A landscape with many valleys, sampled at points; each row gives a point and its height.
From any point a ball rolls to the lowest of the 4 points nearest to it. It stops when none of these is lower. Distance is the straight distance between rows; heights are no part of it.
K_968 height 16.9: [117 128  91  55 120  99 165  84 147 135 156 106 141  93 112  92 150 109
 107 123 118 115]
K_225 height 27.0: [138 141 135 147 128 160 131 137  91 151  90 104 157 116 142 166 148 114
 109  96 123 122]
K_479 height 51.6: [102 113  83  74 118  83 183  58 139 146 173 132 152  78 128 101 151 117
  93 117 143 105]
K_600 height 13.7: [104 124 144 174 132 114 134 132  89 151  59 115 133 109 157 199 142 106
 118 104 100 138]
K_840 height 19.8: [140 126 176  96 131  98 125 131 174  99 119 125  96 198 111  85 103 137
 152 201 106 141]
K_175 height 20.6: [163 141  75 114  98 179 115 146 122 137 168 116 157  78 112  96 145 150
 125  90 175 103]
K_583 height 33.6: [ 98 122 165 161 126  97 106 167 130 128  84 133  70 165 148 163 126  99
 146 147  94 142]
K_102 height 34.0: [100  92 166 135 113  53 131 159 143 145 108 120  63 182 152 123 118 101
 150 192 131 136]
K_431 height 21.5: [156 145  88  68 108 171 120 134 138 116 163 103 139 107  99  78 143 132
 128 112 135 115]
K_51 height 21.8: [132 108 188 130 138  58 135 153 171 111  81 137  87 196 120 121  88 143
 175 224 111 142]
K_149 height 37.9: [107 124 164 151 153  98 121 153 116 116  51 128  91 159 135 169 111 121
 146 150  89 148]
K_332 height 42.5: [128 127 129  57 124 105 142 108 156 114 144 104 112 143 107  75 131 111
 125 157 107 128]
K_590 height 32.7: [102 112 138 150 120 105 126 136 101 148 119 123 113 131 163 151 141 104
 106 111 129 130]
K_860 height 20.5: [146 148 134  91 130 162 116 140 126 110 116 108 134 151 112 105 136 128
 122 126 112 131]
K_997 height 11.2: [123 114 125 133  99 132 105 150 111 138 164 128  96 140 162 114 135 108
 113 120 157 126]
K_416 height 37.5: [144 149 124  53 130 141 127 115 176  93 152 109 124 145  88  63 121 126
 136 159  89 132]
K_528 height 28.6: [164 136 189 135 197  85 128 105 179  93  74 171 132 178 100 102  59 167
 191 177  93 156]
K_233 height 27.5: [135 148 137 158 110 176  89 176 105 131 125 120 109 132 151 154 143 110
 124  97 127 125]
K_125 height 17.7: [157 157 108  96 118 190 117 146 115 126 125 103 162 113 106 110 144 126
 125 105 133 115]
K_460 height 10.9: [169 140 173 112 201  73 140  75 203  95  95 168 152 157  78  78  56 160
 186 179  74 158]
K_349 height 47.3: [114 127 141 113 143 108 147 117 102 131  73 106 134 137 131 139 136 120
 116 127 105 141]
K_740 height 26.4: [100 106 127 196 104 122 108 142 105 144 171 146 114 114 179 170 139 106
 110  93 146 125]
K_518 height 31.9: [123 134 160 128 149 118 125 139 117 118  69 120 111 161 129 143 115 124
 133 140  94 149]
K_90 height 20.7: [121 117 168 127 188  79 142 123 132  95  41 140 117 160  99 138  82 150
 168 174  90 158]
K_719 height 2.8: [127 113 105 194  97 154 110 142 103 142 189 151 137  93 165 157 137 132
 101  87 174 117]
K_579 height 28.1: [168 144 197 140 163  98 115 129 187  93  95 172 115 203 112 105  70 164
 186 193  96 148]
K_244 height 9.2: [136 137 118  90 128 152 136 125 111 129 119 101 154 126 117 113 147 120
 112 112 122 122]
K_673 height 61.5: [111 110 119 127 126 106 160  98 100 159 126 119 165 100 142 144 151 124
  88 100 146 117]
K_284 height 19.9: [160 143  87 127 111 187 134 132 125 171 152 116 201  61  95 125 157 154
 129  87 176  90]
K_347 height 30.6: [ 96 103 148 106 138  57 148 124 113 135  86 113 100 143 140 123 119 113
 121 152 122 137]
K_451 height 27.9: [146 122 103 176 106 167 121 141  99 153 168 133 161  88 148 157 145 141
 104  81 176 105]
K_123 height 38.0: [ 82 119 149 193 113  93 101 160 118 142  83 132  73 127 159 194 144  88
 146 113  86 137]
K_979 height 41.6: [125 141 169 151 180 122 123 140 123 103  37 139 107 167 113 162  91 137
 162 153  79 157]
K_52 height 18.5: [155 158 107 102 124 190 141 134 114 145 119  96 187  99 102 125 158 125
 120  99 138 108]
K_40 height 26.9: [141 128  66  68  91 138 133 113 151 128 201 116 122  89 114  66 141 126
 124 112 156 109]
K_459 height 36.7: [136 145  80  46 112 131 152 104 164 120 165  99 138  98  87  82 144 110
 124 125  99 115]
K_100 height 32.3: [137 119 131  65 104 120 121 125 155 120 175 101  93 149 122  59 131 113
 132 161 139 123]
K_400 height 20.3: [155 152  61  71 106 166 136 127 148 138 167 105 162  77  89  89 152 137
 125 101 138 104]
K_273 height 44.8: [143 158 186 162 175 137  99 144 150  93  65 165 101 193 121 149  84 147
 176 158  79 155]
K_470 height 32.5: [154 159 169 113 194 133 131  97 161  86  80 146 146 171  97  98  88 147
 160 155  76 159]
K_691 height 54.1: [132  95  98 197 127 154 150  93 118 162 191 154 199  67 127 178 139 173
  92 110 194  89]
K_469 height 35.5: [115 136 137 175 101 150  88 169 110 136 130 130  92 136 166 164 153  97
 122  99 116 125]
K_120 height 12.6: [147 150 183 146 196 126 115 121 146  92  57 162 126 181 111 136  77 153
 176 162  78 166]
K_458 height 33.3: [ 80 104 162 181 107  65 109 172 138 144 108 140  51 158 164 159 139  87
 153 155 111 137]
K_658 height 30.3: [150 149 159  75 159 114 132  98 189  86 119 131 134 168  79  74  93 143
 151 176  71 144]
K_854 height 8.1: [128 122 174 102 172  86 141 122 148 101  72 128 112 175 106 113  96 143
 150 180  93 152]
K_20 height 21.0: [150 151 122 136 107 183 104 164 104 132 130 116 136 125 135 133 143 123
 118 101 136 119]
K_927 height 42.0: [142 105  93 186 117 162 139 114 116 162 190 151 187  73 128 165 139 168
  99  98 194  93]
K_682 height 24.7: [100  93 135 115 103  80 133 119 125 146 176 127  87 148 167  87 124 100
 116 153 166 132]
K_280 height 44.6: [100 130 144 190 105 122  98 154 109 142 115 136  92 125 167 187 151  92
 127  97 105 133]
K_116 height 38.2: [129 103  91 188 109 149 127 116 107 140 206 158 154  84 149 155 130 156
  98 101 195 110]
K_314 height 49.9: [130 159 161 154 168 154 123 134 108 109  41 124 137 152 121 172 106 130
 149 132  77 158]
K_760 height 50.1: [125 113  85 119 119 127 164  84 121 159 177 132 188  74 120 128 154 141
  96  96 173  94]
K_240 height 23.8: [115 113 161  91 129  86 131 132 144 120 116 112  94 172 131  95 125 116
 132 176 123 134]
K_862 height 4.3: [101 104 137 165  99 108 111 149 111 146 161 140  95 141 179 142 137  99
 116 115 145 130]
K_462 height 50.9: [133  96  80 222 109 161 120 118 120 125 223 167 154  78 136 176 121 179
 103 121 204 119]
K_991 height 20.9: [147 155 131 125 125 183 124 148  99 132 100 104 152 130 127 138 144 120
 121 105 122 129]
K_540 height 25.5: [128 135 152  76 163  97 147  98 156  96  89 119 130 158  90  92 105 135
 139 171  77 149]
K_563 height 28.4: [ 97 103 162 136 173  55 138 147 114 115  38 125  88 145 119 161  96 125
 160 172 101 153]
K_538 height 20.4: [101  95 116 141 101 100 132 117 113 143 188 136 106 123 167 116 125 115
 103 121 175 127]
K_354 height 20.8: [158 130  75 130 102 173 133 122 123 166 179 128 188  60 108 117 152 160
 119  85 188  93]
K_516 height 19.0: [138 134 121 138 103 157 105 159 104 135 149 120 117 129 152 127 141 116
 111  98 155 118]
K_278 height 25.2: [138 128 109 126 120 156 149 119 100 159 134 111 178  92 128 141 157 128
 103  89 152 104]
K_88 height 29.9: [132 133 135  80 132 135 129 122 135 108 122 106 127 154 113  90 129 121
 122 146 107 137]
K_721 height 20.0: [120 129 170 121 143 102 118 147 137 109  81 128  90 186 128 127 110 128
 147 168  99 149]
K_109 height 25.4: [145 113  82 158  97 159 120 128 114 141 204 144 147  82 140 123 135 157
 111  93 201 111]
K_527 height 63.8: [113  91  96 159 117 122 149  93 108 143 201 154 154  90 157 139 134 143
  83 108 188 117]
K_635 height 41.8: [119 126 140 152 127 130 135 130  87 154  95 114 150 114 153 175 151 116
 102 100 127 127]
K_707 height 27.8: [145 114  89 150 121 157 149  99 124 172 176 141 204  59 114 144 150 158
 106  90 188  85]
K_925 height 25.0: [148 168  48  52 119 165 161 114 175 143 162 102 178  58  73 107 152 121
 132 111 102 104]
K_878 height 30.5: [134 103  78 139  92 134 127 112 120 138 217 148 128  94 150  99 130 142
 108 108 203 115]
K_535 height 39.9: [ 99 147 164 184 138 115  94 163 135 111  53 139  68 152 130 193 124 107
 175 133  67 148]
K_60 height 45.1: [ 96 129 150 178 126 115 111 156 102 139  69 122 100 125 153 192 140 100
 133 109  88 141]
K_506 height 54.7: [119  88  77 193 109 135 141  98 117 115 233 172 142  91 147 153 115 167
  96 129 207 125]
K_954 height 28.2: [124 105 105  89  89 110 124 116 137 134 200 123 102 124 145  71 133 113
 119 135 169 120]
K_607 height 21.6: [165 126  74 167  97 176 114 135 116 157 189 138 166  70 119 125 139 176
 122  84 206 106]
K_367 height 23.3: [140 120  90 109  92 152 117 133 120 135 190 124 127 104 139  86 142 133
 117 107 175 115]
K_348 height 29.5: [143 155  44  41 113 141 160 100 181 136 173 105 153  60  79  96 151 113
 125 114  94 107]
K_82 height 44.4: [137 171 181 153 150 171  81 164 145  95  91 145  95 189 130 146 105 133
 157 146  83 144]
K_168 height 24.1: [136 133  75 102 122 149 168  95 135 173 165 119 205  59 100 124 163 139
 114  92 162  85]
K_326 height 48.1: [ 93 105 119  79 118  62 166  89 124 142 145 116 124 117 137  94 140 111
 102 138 139 125]
K_656 height 68.3: [110 107 124 176 119 119 132 115  91 158 148 133 153  96 162 172 145 121
  89  87 149 116]
K_339 height 32.0: [ 83 105 162 161 135  60 124 165 123 132  70 130  69 154 143 167 121 104
 150 156 100 148]
K_809 height 42.1: [115  99  94 120 104 115 140 101 120 139 200 141 131 101 149 103 138 128
 100 110 181 116]
K_555 height 38.6: [121 126 144  82 141 105 146 111 127 114  91 108 126 150 115 109 126 126
 120 149 102 139]
K_720 height 17.9: [145 163 153 111 173 162 136 113 125  98  62 121 155 162 106 124 109 140
 143 137  80 151]
K_305 height 39.2: [131 151 183 159 150 131  90 167 153  98  81 150  77 198 125 150 102 127
 173 170  84 150]
K_881 height 42.3: [118 128 151 137 121 127 110 156 114 133 111 121  97 156 152 138 133 110
 124 121 116 136]
K_636 height 28.8: [142 154 168 121 146 155 105 149 132  99  93 135 109 184 125 123 113 129
 143 145  93 148]
K_799 height 41.5: [119 114 121 157 108 131 119 130 102 147 163 130 126 114 163 146 143 117
  99  95 155 120]
K_764 height 36.1: [ 93 115 156 163 167  79 134 154 102 116  20 131  87 126 125 196  97 118
 163 150  82 153]
K_232 height 23.7: [151 149 123  92 113 172 100 155 126 111 147 110 118 144 121  88 134 127
 128 122 135 124]
K_519 height 56.9: [107  94  74 136 106 108 158  70 124 124 229 158 139  92 151 105 125 145
  96 126 196 121]
K_335 height 19.2: [144 148  97  83 128 155 159 108 129 140 121  95 186  98 101 117 157 117
 113 108 125 111]
K_313 height 36.0: [115 144 167 158 128 133  92 172 138 113  87 135  69 177 142 160 125 106
 154 146  88 141]
K_118 height 71.8: [117 105  62 104 106 109 168  66 141 136 216 149 158  68 129 104 146 146
  99 113 182 106]
K_447 height 42.9: [125 137 181 155 167 111 112 152 138 102  53 147  87 178 119 161  94 139
 172 161  82 155]
K_248 height 19.3: [157 151  78  95 115 183 142 132 132 151 144 101 189  75  90 109 161 137
 126  93 151 101]
K_651 height 27.3: [127 140 159 114 178 118 142 112 120 103  48 122 140 160 103 131  99 140
 147 150  83 155]
K_544 height 35.8: [130 145 154 133 119 166  90 174 121 113 115 123  96 169 140 133 128 113
 133 126 110 132]
K_475 height 46.0: [124 157 164 156 146 150 103 156 120 111  64 126 101 166 135 169 118 117
 146 131  82 148]
K_569 height 37.7: [132 111  86 118 103 133 135 113 114 138 188 129 147  93 140 108 142 134
 105  97 180 109]
K_733 height 41.9: [127 119  72  65 100 113 150  90 148 131 203 121 131  79 120  76 145 120
 117 114 153 110]
K_643 height 13.1: [145 143 169  98 146 128 115 131 158  95 114 131 114 187 109  91 105 135
 143 172  97 144]
K_359 height 48.0: [140 168 168 149 168 179 105 138 122  96  59 134 122 169 120 149 107 132
 152 135  79 154]
K_182 height 55.2: [105 107 130 117 118  92 145 110 105 148 136 120 125 124 153 121 139 111
  98 117 143 127]

Where does a ball stop that starts at each point below?
K_109 -> K_244
K_305 -> K_854
K_175 -> K_244
K_458 -> K_854
K_535 -> K_854
K_544 -> K_862
K_673 -> K_244
K_447 -> K_854
K_400 -> K_244
